Each row is a point on a tangle of strands that fork and nearly touch. The rows are in no order.
Points whose rows are less than 156 apart are linked; no others are.
muku: [-57   3  17 -31   7   7  28  24 -33  31 -80  27   8 -37 -30  27  54  22
  23   8 -42 -15  -9  25  28 -58  34 -48  45]
moga: [ 28  16  47 -14   8   5  42 -12 -10 -26  30 -74  36  -4  -9 -31 -92 -29
 -11  33  17 -56  10  63  18  -2  -8  52 -18]
Melo: [  1  32 -43 -36  12  26   1  45  28  14  -3  24  22  -8 -22  -8  19  53
 -37 -11 -22  34  26 -45 -13  56 -34   8 -41]
guror: [-62  11   0  42 -17  65 -28 -33  72   5 -13   2  -5  46   7 -12  38 -23
 -29 -36  -9   6  46 -11  39 -23 -11  -8 -56]
zelam: [ 44 -15  10  -1 -24  -6  40  24 -21 -33  56  16 -32 -13  16 -26  51  46
  -1 -12  61  13 -63  -7  13  48 -23  17  55]
rezas: [-68  14  28   8  71  -3 -28 -66 -16  31 -36   7 -38  32  18 -22  29   0
 -47 -54   8 -71  72  37  25 -37   3  -4  45]
dor: [ 20  24  28  43  28  13 -35 -22   1  12  29 -50  38  57  -1  73 -43 -50
  22  18  59  49 -25   1  19  24  38  52  -6]
lal: [ 20  56   6 -33 -67   2  -5  16   1 -18 -36  48  28 -68  16  31 -12  37
  -6  56 -34   3  -7 -18  -5 -54 -23  -9 -21]
Manev: [ 47  -5  14 -20  30  13  51  16 -14  12  34 -39  41 -30  16 -13 -58 -16
 -73  57  20 -37  -7  42  14 -21 -21  43 -18]
Vaz: [  9 -48  15  -7 -38 -21  16  10  19 -34  44  17  33  14 -20 -26   7  -4
 -59 -13 -37  73 -15 -15 -17  32  27  30 -25]
Gev: [-44 -10 -42 -19   1 -21 -17  49  22 -32 -42  45  20 -29 -70   3   3  -4
  25  48 -52   1  47 -18  27 -20  46 -48 -18]
nizog: [-28  20 -43 -41  37  48 -19 -71   1  37 -42 -51 -26  52 -24  19  31  53
  30 -36 -68  17  23  -4  -9 -27 -29 -46 -21]
sanib: [ 15  64  29 -12  19  16 -49 -40  31   8 -24  14 -19  21  33  38  -3   6
  16  55  13 -10   4 -46  60 -41 -39 -70  -6]
tagok: [  1 -19 -60 -29  23 -14  23 -27 -20  -9  -3 -38 -14  51 -22 -47  42  38
  62 -35 -14  -8  23  19  16  68   9  27  -1]
divu: [ -3 -20   9 -37  28 -29   1 -59 -40   8 -26 -58  42  53  -3  -2  41  -6
   1   7 -26  12   9  23 -14  -8   5 -46 -28]
zivif: [ 43  -7 -24  74   2 -61 -56 -28  12  -5  20   8 -51 -43  41   6 -13 -10
  36 -24  33  41 -29 -78 -12  21 -11 -30   9]
kino: [ 27   9   9  -6  40  49  67 -10 -43  13  36 -52 -11  40  -2  53  -5  32
   4 -26  43   4  10  48  -8  29 -27  52  43]
Zabi: [ -9 -22  -6  31   6   6  33   9 -24  43 -31  11 -41 -31  24  39   0  -8
   4 -10 -62  22 -16 -33 -32 -26  -3 -37  53]
nomos: [ -2  -3 -17  50  21  25  52  22 -18  11  27   2 -26 -35  -1  25 -69  -2
 -56 -58 -21  60 -12 -22 -20  27  23  61  49]
gimur: [ 27 -12 -14  40 -27   9 -47 -22  52  27  37  37  -8  35  43 -27  63  15
 -36 -13 -14  -9 -38   6  27 -44  -8   8  44]
tedo: [-22  10 -12 -36   8 -48 -34  58  14 -38 -29  72  29  -8  10 -65 -17   5
 -37  25  28 -92  44  17  51  31  18  21  -9]
Teni: [-38   5   6 -44   6  -1  37  66  10 -46 -18  54  29 -12 -56  -4  20  27
  24  40 -15  14  58 -27  34  41   3 -27  -9]
muvef: [ 15  11   4  54  24 -20 -18 -48 -38 -14  -1  10  -4  52  -7  14  -9 -11
 -47 -49  -2  23  29  37  25 -30  64  20  36]
pasan: [-14 -11 -42  35  13  24  -2   6  61 -26  32 -24  -7 -29 -19 -72 -22 -11
   7 -10  58   6  -5   9  66  13  34  41 -20]
fito: [ 16 -12 -60 -51   7  -4   0 -10 -11  68 -61 -41 -14  27  15  41  19  38
  31  -9 -74 -16  23 -15 -28 -33 -30 -21 -53]
fubi: [-13 -30 -60  61  27 -38  33 -22  33 -52   5  13 -41 -78  -5 -15  10  -6
  21 -52 -18  45  46 -52  -2   2 -36 -67 -38]
momeg: [ -1 -66 -64  52  41 -38  -9  -7  43 -28  50 -25 -41   8 -10 -61 -19  -4
 -51 -40  33 -37  53  13  11   2 -20  39  23]
Gote: [-27  46  42  24 -32  14   3 -14 -12 -19  23  31   6 -47  -9 -22 -47 -13
 -67  -4 -19  34 -10  -4 -39   1  -2  -7  17]
Pufal: [ -6 -51   4  32  11 -33   8   3 -30  -6  -7 -26   1 -13  -1  39  42 -43
  19 -52  32  25  35   7 -44 -41  -8 -75 -67]
regir: [ 50 -55  36  -3  12 -51  37 -21 -33  40  22 -64  34  65  13  83 -24 -46
 -12  44  -2 -26 -13  42 -33  -6   5  10  12]
Novos: [-12 -31 -28  39  19 -27  19 -51  23  -6 -15   0 -26 -36  34 -25   8 -16
   1  -9 -51  16  22 -43  -2   1 -24 -39  18]
Pak: [ -6   9  30  -8 -52   0 -24 -66  16 -31  18  18  -9  17  -9 -10  43  13
  35   6 -40  14 -16  -2 -13 -15 -21 -59  -2]
fil: [-19  11  38  20  62  42   3 -35  12  56  24 -59  13  94  20  60  -7 -28
  -1  -4  59 -16  41   1 -20  -7 -42  11  25]
Tel: [ 61  59  -3 -47 -28 -33 -23  12 -46  12 -54  37  41  -8  17   0  -4  23
 -22  13 -12 -46  -1  37  50 -33  24  28 -47]
dufab: [-58  30   8  22 -41  35 -18  43  52   6 -12  57 -17 -52 -31  -3  25  22
  36  20 -23   1  -9 -24  16 -36 -22 -48   8]
numev: [-50 -11  27  -2  11  -7 -25   1 -23  16 -38  12  17 -37 -17   2  60 -18
  16  31 -10  39 -60 -10  27 -33  26 -88  25]
zede: [ 73   2 -30 -25 -43 -40 -29  53 -23   9  -9  23  47 -15  28   4   5 -10
   1  23  25 -20 -50  30  45 -11  62  54 -39]
Kebo: [ 19 -36 -28 -36   4   8  19  -1  39   4   0  -1 -42  94   6  51  29   7
  31  28 -27 -42  55   1  14  -5 -37   2  16]
fubir: [ 17  37 -10 -58 -18 -38 -71   2  -4  -3 -52  42  40 -14  14 -49   4  13
 -19  25  13 -94  32  29  23 -32   0 -23 -29]
dema: [-15  31  47   3   4  39 -24 -50 -11  28  -7 -61  18  65  -1  75 -18 -18
  69  23  21  49 -58 -10  -2   4  10  -6   1]
gidas: [-43 -18  10 -50  42 -33   6 -14  -3  11 -39  -5   9  18  21 -55   2 -17
  63  46   0 -86  -5   1  45  31  21  -2  58]
Mafa: [ 65  14 -47  31  33  25 -17 -52  -7  17  32 -53 -13 -56  22  -9 -43  32
  55  20  12  48 -60 -22  15  26  -5  58 -18]
deg: [-16  16 -24  34  53  35 -14 -54  32  -7  11  15  10  32  16 -10  32  23
 -87 -70  -3  25  56   4  47 -25   0   4 -28]
Ref: [ 18 -10 -14  31 -38  36 -17 -37  31  34  11   4 -21 -10  28 -36  12  13
 -32 -16 -22 -37 -21  52 -36 -67 -22  25   8]
fup: [-39  25  32  14 -30 108  27 -19  27 -14  19 -12 -11   6 -11  -4   7  12
   9 -17 -21  37 -22  17   0  15  -3  34  20]
git: [ 27  13  25 -36 -13 -13  58  -2 -37 -38   1 -22  35 -37  -9  28 -34   3
   1  27  -9  32  12  -3 -49  43 -43 -14 -42]
ledu: [ -7 -15 -25  44  72  12  53 -82  12 -34  50 -48  19 -61 -14 -25 -58  -5
 -22 -36   1 100  10 -16 -11  24 -29   8   1]
Zekug: [  9   4  24  34 -54  19   3  26   7 -63  45  35 -37 -71 -20  -6  18   3
  71 -10  48  20 -45  12 -11 -20   5 -24   8]
dunem: [  0  -7 -36  -5 -28  15 -24  74   0  63 -30  23  24  33  17  37  37   6
 -39 -17 -28 -10  14  19  16 -52  42  21 -12]
goba: [-34 -14  20   4 -21  44 -15  14  62  -4  45  19 -32  50   9 -31  63   3
  84   5  45 -35 -38  16  13   5 -33 -19  29]
piz: [-18  27   7 -34 -21  52 -10  22  10  19 -34  15  -4  36 -24  74  -7   2
  35  39 -15 -43  19  36 -39 -52 -25 -16  29]
taz: [-49   8  -9  22 -74 -26 -43  50  62 -21   7  87 -27 -26 -44 -22  40  23
  35  -5 -40  -9   0 -31 -29   3 -12 -35  33]
bof: [-81 -15  12  32 -13  65   4 -18  72  17  21 -12 -16  52  19 -21  34 -40
  29 -24  25 -34  11  -7   7  -4 -36 -30 -17]
piter: [-37  31  31 -17 -43  68  -2  29  58  16 -19  28  -4 -20  11  11   3 -16
  58  75 -26 -18 -43 -30  29 -27 -33 -29 -13]
nid: [  7 -14 -38   0 -16 -13  17 -18  -1 -43  51 -20 -35  22 -24 -76  10  51
 -43 -64  -4  27 -14   8 -13  90  -9  62  37]
siko: [ 41 -41  36  35 -52   9  26   2 -15  36  42 -21  -5   0  43  60  -8 -27
 -32 -24 -15  41 -67   1 -52   0  15  64   2]
suvev: [ 39  10  20 -27 -25 -26  -7  53  15 -42  43  45   6  -3  11 -51  23  45
 -87 -16  49  14   8 -13  42  45  -5  22 -20]
goser: [-33   2  12  15   0  48 -11  26  -4  18  -1  -4  -8  54 -41  61 -13 -17
  21 -15 -13   9  33  27 -75 -30   4 -18  28]
sanov: [ 39 -16 -21  -4 -27  53  14  44  33  -5  33  36  27 -53  -5  52   4  20
  23  71 -32  69 -57 -32  31 -24  21  38 -20]
ragog: [-63   7  -1 -23  11  -4 -38  40  23  46 -83  19   2 -46   0 -10 -30 -28
 -21  29 -26 -84  27  -6  34 -72   7 -34 -15]
bedod: [  6 -21  -6  25 -39  -7  28   8  -6   6  -6 -22   2 -20  21  25  20  -7
  57 -33   5  83 -58 -29  16  43  45  28 -40]
Mudi: [-43 -51  18  40 -43 -58  52  15  -3 -62   4  45 -46 -49   5 -63  18 -21
 -28 -48   5 -23  -3   1  -1  17   4  -9  45]
gel: [-48 -14  19  -5  40  60   0  -8  17  19 -22 -30   9   8  -5  29  41 -34
   5  27  19 -17  11   8   8 -85 -32 -79  -8]
rap: [  4  -8  20 -29   0 -17   3  -5   2 -19 -28  24 -29  68 -13  42  -4 -11
  18  51 -37 -59  47  21   1 -47   1 -17  73]
Bep: [ 37  38   1 -48   1 -19  -1  21 -51 -19 -25  -1  26  -4 -24  87 -24  22
   7  33  -4  26  29 -11 -73  15 -19 -36 -45]
nul: [ 27  38  -4 -25 -69   1 -35  33  14  29 -48  17   4 -52  37  35 -62 -17
  30  50 -10 -47 -25 -13 -26 -46 -27  -4 -50]
Lazok: [-20   8 -23  47  67  27  12 -54 -14 -55  26 -26  22 -24 -48  -3 -25   4
 -36 -44   8  91  34  17 -10  10  18 -23 -13]
Neseg: [-37 -13  18  17  -4 -48  26 -19  -8 -24 -25  41 -37 -55  -9 -77   7  -4
 -52 -27 -34 -56  21   9  29   5  39   7  47]
zuguv: [ 55  29  12 -49 -32 -13  20  33  12 -55  15  23 -14   8  -6 -27 -16  25
 -63  -5  48 -40  58  18  39  12 -35  44 -15]
teso: [ 41   7 -31  14  37  37  41 -27 -29 -24  52 -28 -37  16 -21 -16 -22  65
 -36 -47  18  19   1  47 -14  43 -17  65  60]
Vibaf: [ 28 -34  21 -24  19 -51  -3 -85 -47  42  -8 -89  45  59  36  41  -4 -38
  29  24  11 -17 -27  38   1 -28 -14  -9 -40]
Siza: [ 19 -17  13  52  -5  19   9 -28  23 -55  50 -18 -19 -61  -7  -2  -3 -24
  59  20  46  66 -34 -19  12 -12  -5  -4  -7]
Dizo: [ -9  18   0 -20 -14 -19   7  40 -14  -5 -31  46  23 -76   5 -99  -4  11
 -37  -2   9 -77 -15  47  28  10  32  30  25]
puzev: [-62   6  27 -15  17  -3 -19  -4  -5  33 -34 -38  34 -24  27 -54 -43 -76
  40   8  17 -76 -25  41  14 -18  22 -15 -46]
sen: [-28 -10  28 -51 -33 -36  -7  12 -20  32 -28   9  26  18  21 -33   7 -16
  66  28  -1 -50 -48  15  -2  48  34   1  33]
Loso: [ 51 -22 -21 -24  -3 -36  48  37  14  -5  17 -40 -24  10  18 -22 -80  -1
 -12  13 -29 -49  22  -6  14  45 -46  76 -21]
Zukal: [-33  -3  75  -8 -51  11   3  11   5  -4   9  18  18 -11   1 -32  -9 -35
  52  49  17 -22 -71  12 -31  28  -3 -10  55]
fot: [ 27  52  -8   1  54  52 -13 -48  -6  42   9 -38  16 -29  21   7 -45  18
 -15  48  -2  35 -40 -23  12   2  -8  30  10]
Nafur: [-14  16  42 -40   9 -20 -33   7 -24   5 -36  50  33  -2 -11 -11  17  10
 -14  36 -13 -28 -11 -25 -52  17 -18 -57  19]
vero: [-55 -14  29  39  68  16   1 -51  10  13 -11 -82  13  50  -4  39  25 -49
  12 -25  56   6  34  14   9 -55 -26 -51  -3]
bozev: [ -8  35  38  -7 -15   3 -60  24  19 -44  28  62  29  31 -14 -68  47  20
 -83  -9  50   4  -4   3  38  23  35  16  -4]
Rez: [  1  30 -12  52  -4 -29 -67 -19  -2  -1 -17  12 -36 -59   6  -4 -60 -37
   9 -10  -7   7  -6 -62 -60  -1  21 -37  -3]
kura: [-28  11  -4 -14   1 -16 -21  36   2  51 -51  12   8  35  20  -3  34 -16
 -10 -32   0 -50  35  -4  13   6  21   0 -23]
seta: [-62  17   3  20  50  27 -15  13 -20   4 -24  25 -18  -6 -51  12 -21  -1
 -22 -28  11 -24  69   5 -53   2  -5 -30  35]
ruze: [ 44 -37 -80  24  -2 -25  -1  42 -15   7  -1  27 -46 -17   2  39  14  21
   7 -72 -14   1  49  15 -45 -53  -7  -7  -8]
daful: [-15   4   1  44 -10  18  17  53 -30   1   3  -5 -10 -58 -13  51 -24 -36
  32 -34  14  68 -32 -26 -21  11  52   5 -30]
dugo: [-34 -21  16  -7 -17 -49 -37  45  24  21  -5  55   3  47  12 -33  17 -20
 -40 -17  35 -52  20 -41 -32  45  14   6  19]
nuli: [-17  -2 -19  53 -15   2  32 -42  45 -74  47  18 -38 -74 -21 -28   4  -6
  30 -34 -11  93   6 -26   3  22 -32 -47  -8]
Sepig: [ 42 -12  -9  -2  27  57  36  44   4  -2  32  -8  16 -12 -25  27 -35   0
 -33  53  -7   6 -10  50 -29 -29 -13  42  34]
Ful: [-14  17 -14  27  10   1 -33   1  17 -33  35 -40   9  44 -21 -49 -62 -30
  27 -18  76  -5  16  19  15  50  46  62 -22]
Fafus: [ 17   1 -13   4  12 -13 -11  -9 -34 -12 -18 -10 -19 -11  -6  78  16  12
  31  -7  -8  48  13 -34 -64 -17 -28 -92 -37]
vute: [ -37    8   19  -26  -55    8   23  -22   51   15  -21   12    4   43
  -13  -15   -9   -1  -12   12 -101   31    9  -33  -11   25  -18   17
   -7]
fov: [ 46  32 -18   0 -13 -10 -12 -41 -50  33   1 -48 -22 -44  41 -12 -33  16
  56  -6  18   7 -62 -17 -35  42 -19  26 -18]
vosug: [-12 -44  25  11  14 -26  49 -11 -41  40 -17 -29 -14  18  21  64 -12 -45
  -2   9 -53 -24  -4  23 -32 -38   5 -10  40]
Pepu: [-29   7 -17 -25 -47 -25  -6  38   2  59 -78  29 -24 -52  13  13 -41 -24
  65  14 -33 -82 -15   2  -5 -50  -3 -31  -1]
Bofo: [ -1 -37  25  14  14 -25  18  24   9  -6  42 -41  51  13 -22  -5 -21 -52
 -60  -7  16  59   8 -28 -30  28  19  28 -53]
vusa: [ 26 -28  -8 -25   2  17  90  30 -12 -46  35 -49  24 -48 -10 -27 -32  13
 -37  -2  -4  38   3  12 -50  28 -48  36 -57]
Suvo: [ 37 -55 -44  56  29 -37 -10  12  -9 -26  29  -1 -46   7   7 -11 -13 -15
  -5 -32  23 -33  47  32 -17 -33   9  16  23]
des: [ 39 -26  -2  -6   8  14 -14  36  17  32  42  21  22 -29  32  63   9 -15
 -15  58  -2  42 -45 -52 -18  -4 -17  19 -13]
bezav: [-25   5 -34  64  46  17 -16 -21  20 -22  13  19 -16  12 -16  -5 -10  -1
 -57 -50   4  48  35  -3  27  -3  39  -6  24]
Veti: [-49  24  45 -29 -68  18   6 -78  30 -30 -25  25   6  50 -19 -57  33   9
  -5  -3 -70   4   5  -4   6   1 -21 -26   1]
bonop: [-36 -10   0   7   5 -23  -3   3  -5 -22  -2  -1  21 -32  -1 -71  44 -20
   1  -5  50 -20   7   6  -5  17   0 -49 -20]
Tikam: [-12   2 -52 -30  22  10  24  80  18  10  11   4 -12 -17 -28 -21 -10  35
  16   7  21   1  22 -42  13  97  -2  48 -11]
zonat: [ -3   2  26  40  43  -4 -26 -54  41  -9   8  -7 -23  65  18  66  18 -12
  38  47  22  22  12 -45  45 -31 -37 -74  41]
Nog: [ 72 -29 -77 -15   6 -21  21  12 -29  11 -21 -10   3  -5  14  73   6  28
  -5 -23 -51   4  47  15 -26 -49 -15  -8 -56]
loniv: [-19  17 -21  -5  15  46 -25 -67 -13  46 -29 -33 -25  20  14 -22  18  22
  14 -24 -18 -41  -4  50  -7 -39 -17 -12  11]
bagu: [  0  -9 -10 -26  25 -19  27  80  20 -46  22  31  -1 -29 -66 -30 -25  13
 -12  39  19   0  49 -37 -22  54  -1   1  12]
bap: [-25 -16  16  12  -3  -2 -16 -21  35  27  -4 -74  38   8  18 -54 -65 -72
  27   5  -2 -27 -42  42   5 -16  33  53 -68]
Pamup: [ 40  17 -38  10  15 -34 -23  11 -51  45 -21   6 -27   6  54  45  31  37
   8 -56   1  20 -10 -61  -3  23 -10 -18 -31]
Teb: [ 12 -23  -6 -29  27  -9 104  31 -40  -1   7 -55  12 -20 -13 -15 -17  24
 -44 -34 -20  35   4  19  20  44   7  67 -32]
rim: [ 13  45  23 -24 -93   3  13 -10 -26  24 -40  36   2 -40   5   3  11  32
  19 -10 -53 -14 -32  24   0 -41   8   7  24]
potub: [ -9  10  -1 -14  34  59 -56 -10  -5   8  -4 -12  31   9 -34  10  67  23
  -6   6   3   1  21  57 -34 -85 -11 -73 -53]
Nik: [-42   4  -2  15 -77 -34 -43  58  30 -22   7  72  -9   9 -31 -44  15  12
 -13 -23  17 -47   6  -6 -13  25  21  21  45]
Popof: [-34  32  70  30 -51  10  -4  19 -15 -48   4  57  -4 -96  -3 -31  -1 -27
  17  28  40 -15 -67   9 -14  -5   0 -29  44]
Geve: [ 15  29   0  18 -47 -18 -80   6  14 -21 -25  20 -14 -55   6  26 -70 -32
  49  42   2  -7 -16 -33 -32 -25   9 -31 -38]
lofi: [  1 -13  56 -17 -56 -28   7 -24  38 -34  20   9  29  55  -7 -18 -13 -37
 -33  34 -63  54 -11 -44  -9  48  16  34   3]
gipon: [-56  12  24 -16  66   0   2   1 -42   6 -27  22 -22  17 -39  16   8  20
 -24 -31   7 -76  98  44   1 -15  35  -7  48]
Dalat: [-65  13   4  70  19  39 -19 -37  20  12  16   9  15 -44 -27 -40  -6 -23
 -51 -26 -44  61 -20 -27 -67   6   4 -23  13]
Beko: [ 19  10 -33 -48 -39  30  44  10  29 -36   6  12 -24  -6 -14 -44   5  58
 -28 -37   2 -38  64  48  -6  21 -57  56 -28]
Pefo: [ 46 -23  14 -25 -28 -52  11   7 -47 -28   8  41  12 -28  20 -64  79  41
   3  10  37 -20 -50  15  30  26  20   0  25]
sol: [ 15 -10  -7 -12 -43  45  29  82  36  13  28  20 -10   0   2  22 -43 -23
 -20  49  -7 -36 -23  26 -14  -9  -6  73  20]
ranoz: [ 31  -6  15 -14  21  22  92  25 -39  31  -2 -49  25 -25  43  28 -26 -19
 -30   9   8  -4 -22  27  46 -13   1  38 -26]
Beka: [-84 -13   8  47  37  22 -29  -8   2   8  -5  11  26 -33 -40 -25  32 -26
 -30  14 -24  58 -22 -16 -13 -10  43 -70  24]
sav: [ 35  50  12   3  25 -33 -37 -45 -46 -16  -9  17  -2  57   0   8 -19  16
 -15   9   6 -19  31  14  55   4  65  14  45]
ginaz: [ 24 -70 -80  -4  18 -52   7  -2  15 -29  28 -41 -32  19  -7 -69  20  24
  -9 -44  10   7  21  -4  34  44   0  56  -8]
kezak: [ 25 -32  33   4  38   2   7   5  -5  20  12   4  -1  13  38  82  28 -29
  18  63   8  24 -21 -51   3  -8 -28 -57  36]
dotul: [-13 -10 -28  46 -16  17 -13 -13  66  26  19 -46   4 -10  10 -34 -38 -38
  30  25  -4  14 -15  -1  40 -10  37  59 -43]
pup: [-30  55  70 -19  -2   6 -50 -39 -61  40 -62 -32   5  51  19  40 -11 -12
  66  10  36 -19 -63  -3   9  14  21 -41  29]
gimu: [-26  30 -21  -1 -46  69  44  43   1  -3 -14  12 -23 -19 -21   4  17  39
  32 -53  -7  22   7  35   9  -5   2  38  -2]
rebam: [ 76   8 -27  42   7 -70 -37 -39 -65  -4  11   0 -35 -11  49  20   9  15
  13 -42  37  39  -8 -41  10  12   0 -32 -17]
nir: [ 30 -35 -17   1 -33  18  21  60  25 -31  38  16 -18 -71   4  28   0  19
  57  18  -7  66 -72 -58  31  26  34  51 -35]
nako: [ 10  46  55 -44  22  -6 -54 -48 -62  14 -56  16   3  58   2  50  51  34
 -35  10  -5   0  -8  -9  24 -34   7 -62  43]
lut: [-32   4  -2 -25  -2  20  16   4 -34 -20 -32  54 -10 -26 -53  16  80  58
  15 -14 -45  34   2   9 -27 -34 -10 -84  40]
tute: [ 20 -40 -20  21  49 -29  37 -41  15  -5  57 -54  34   5  -3 -21 -44 -24
 -51  -9   1  75  20 -51   2  41 -31  39 -21]
ralub: [ 28 -68 -15 -35  13 -77  56  63  10  22  -7  -6  -7   4   5  -2 -53 -28
  13  41 -30 -55  26 -21   8  28   1  47  12]
tav: [ 84 -55 -11 -12 -38 -35   9  31 -19 -38  64   9 -19 -50  10   7  37  54
 -23 -21  31  61 -68 -12   0  29 -11  32  -7]
gud: [ -9  39  50 -70 -11  27 -23  -8  15  22 -54   6   7  15  29  22 -33  -9
  46  91 -11 -32 -29 -33  56 -13 -36 -39   8]
Dudib: [ 11   5  19 -17 -67  -9  13  92   7  24 -16  36  22  20  -4  58  -6 -17
 -29   5 -21 -17  21  16 -29 -32  24  38   5]
Gakev: [-37   3  22 -18  48 -14 -60 -65 -24  16 -31  23 -31  56   4   4  85  22
 -39 -18  -5 -40  27  20  17 -33  11 -48  56]
varu: [-21  30  11  34  49  70   9 -53  13  38  32 -28   7  19   1  15   4  27
 -17 -10 -14  72 -30 -22   2  12 -16  32  54]
lari: [-31 -34  69  30 -28   8  36 -42   3  34  35 -40  23  16  50   5 -17 -64
 -27  -9  -8  39 -67 -30 -35  -1 -17  31  -4]
viri: [ 29 -14  22 -84  21 -53 -27 -20 -44  -4 -18   5  65  34   0  -7  28  -1
   4  66 -11 -17  -7  -8 -21  19 -14 -70 -24]
Domeb: [ -8  19  31  24  -3   3  28  30 -19 -11  21   5  -4  -3 -31  -2 -92 -38
 -90 -22  -7  30   7  13 -25  11  43  59  28]
Bev: [ 55 -13  16 -14 -55 -58   9  49 -27 -42   8  27  41 -37  16 -26  36   3
  22  16  43   9 -53   8  54  23  64  11 -36]
ler: [ 42  16 -43   9 -64   2 -42 -64  34 -53  16  38 -32   7  -8 -35  22  51
  45 -17 -29  17  -7  12   1 -13 -24 -11 -25]
Niten: [-34   6   5  29  33 -33  -7  44 -16   9  16 -31 -11  31 -21 -12 -62 -31
  29 -23  63  -1  19 -21  -4  85  45  48  11]
gez: [ 31  -1 -11  26  53  20 -23 -21  32  14  54 -31  31  29  21  33  -9 -13
  27  36  68  74 -32 -46  54  36  12  34   0]
rone: [-15  62  70 -79   8   7 -75 -21 -36  35 -80  -1   1  61   5  57   8  17
  22  15  17 -36 -31  -6   0 -31 -13 -82  -2]
topu: [-24 -37   6   5  -8 -40 -22   2 -23  -9  -6 -26  36 -21   5 -42  29 -53
  35  -6  21   7 -11  -7 -32  14  24 -65 -89]
miku: [-31  20 -13 -27  31 -37  -3 -47 -12 -40  -8  -4 -12  55 -33 -50  -4  24
  42 -14   3 -11  51 -16  19 101  17   0  10]
Gupa: [ 41 -13  35   4  63  33  52 -20 -17  17  66 -73  40  62   5  51  -6  -7
 -32   4  64 -16  30  35 -37  16 -54  32  30]
Piga: [ 68  14 -33   0  -9 -44  -1 -14 -27  -3   4 -25 -22 -19  22 -25 -51  30
  -7 -32  -9 -15   5   3 -14  31  -1  47 -23]
kufo: [-12   5 -25  -3  47  44 -41  32 -22  28  -9 -18  52 -28 -46  13   6   2
 -21  50 -23   7  -9  40 -27 -74  34 -29 -19]
zed: [  4  -2  23 -14 -26  32  28  54  14  28  23  15 -19   4  40   0  46  11
  49  -6  59 -10 -49  -3  12  49 -24  22  25]
Penim: [-12   5 -17 -18 -34  35  56  62   4   2  -9   7 -16  -4  11  -1  25  29
 -13 -69  16 -49  67  23  -8 -15 -44  17 -40]
gik: [113 -27 -34  -2 -36 -15  52  10 -34 -20  45   6 -30 -47  28  43   5  47
 -20 -31   7  19 -40  32 -37 -16 -38  42   7]
Zub: [-74   1  31 -15  17  10 -44  36  23  19 -58  17  24  -7   4  -1 -18 -75
  30  38  31 -80   7  20  34 -52  26 -47 -10]
tisus: [ 18  16   0  30   8  12 -79 -21  20   7  45  29   6  52  32 -40  51  16
 -71 -32  44  11 -30 -15  21  19  -4  22  23]
zukez: [ 77   6 -19  12 -77   8  31 -20 -27   5  -6  24 -35 -36  37  48   9  30
   4 -27 -54  11 -30  35   3 -39 -15  12  -9]
tukin: [-13  -6 -26 -14  33 -19 -35  -3   5  12 -56 -10   2  46  -1  -3   2 -16
  -2   2 -26 -44  66  10  67 -42  55  10 -30]
gamak: [ 54 -46  -3  19 -34 -28  42  42 -58   2  36 -12   6  -7   0  56  -4  -7
 -21 -23  10  13 -23  42 -61 -13  27  34  -5]
Turo: [ 48  31 -59 -17  41  -4 -40  11 -12  29  13   7  10  26  17  12  38  54
 -31 -26  21  44  13 -39   2  36 -14   1 -44]
Komuk: [ 48 -25 -55 -33  -8  21  23  -2  51  -3  21  -7 -11  66  -7  -4  14  45
 -12   3 -41 -25  56  30  -8   0 -28  48  -4]
zama: [-41  19   1 -21  -9   9  18   7 -30  16 -37  20   0 -52 -14 -26  46  24
  19 -20  -3 -21 -12  -2 -59   9 -29 -71 -15]
memor: [-48  -4 -32  17  44 -43  11 -54  30 -30  -6 -23 -29  19 -44 -66 -48  -5
  28  16 -16  -5  41 -28  -6  66  10  11  52]
Baruv: [-52  -5 -34  -1  65 -19  -9 -29  37 -15 -30  -3 -19  -9 -33 -43 -36 -36
  46  62 -18 -65  35 -15  36   3  19 -35  43]
rad: [ 37  28  23   6  34  -2  -4 -11 -20 -13  -3 -30  15  52   8  25 -75 -22
  -6  29  31 -55  27  50  54 -10  27  39  18]

A fork is a point with three links, a tip a point with one. Leave the first point through the second and follow the links. Name the first fork or tip that comes.
ralub, Loso: Beko
daful, bedod: kura
seta, gipon: gez
Pefo, Bev: Mudi
viri, divu: ginaz
Gev, Teni: nul
gimu, fup: ralub
Novos, Zabi: zama

A fork is a point with three links. Follow the links from the first point to the second and name the forks in between, in order.
Mudi, Bofo: zelam, bezav
rap, gel: Beko, ginaz
kezak, sol: kura
Bofo, viri: bezav, Manev, zama
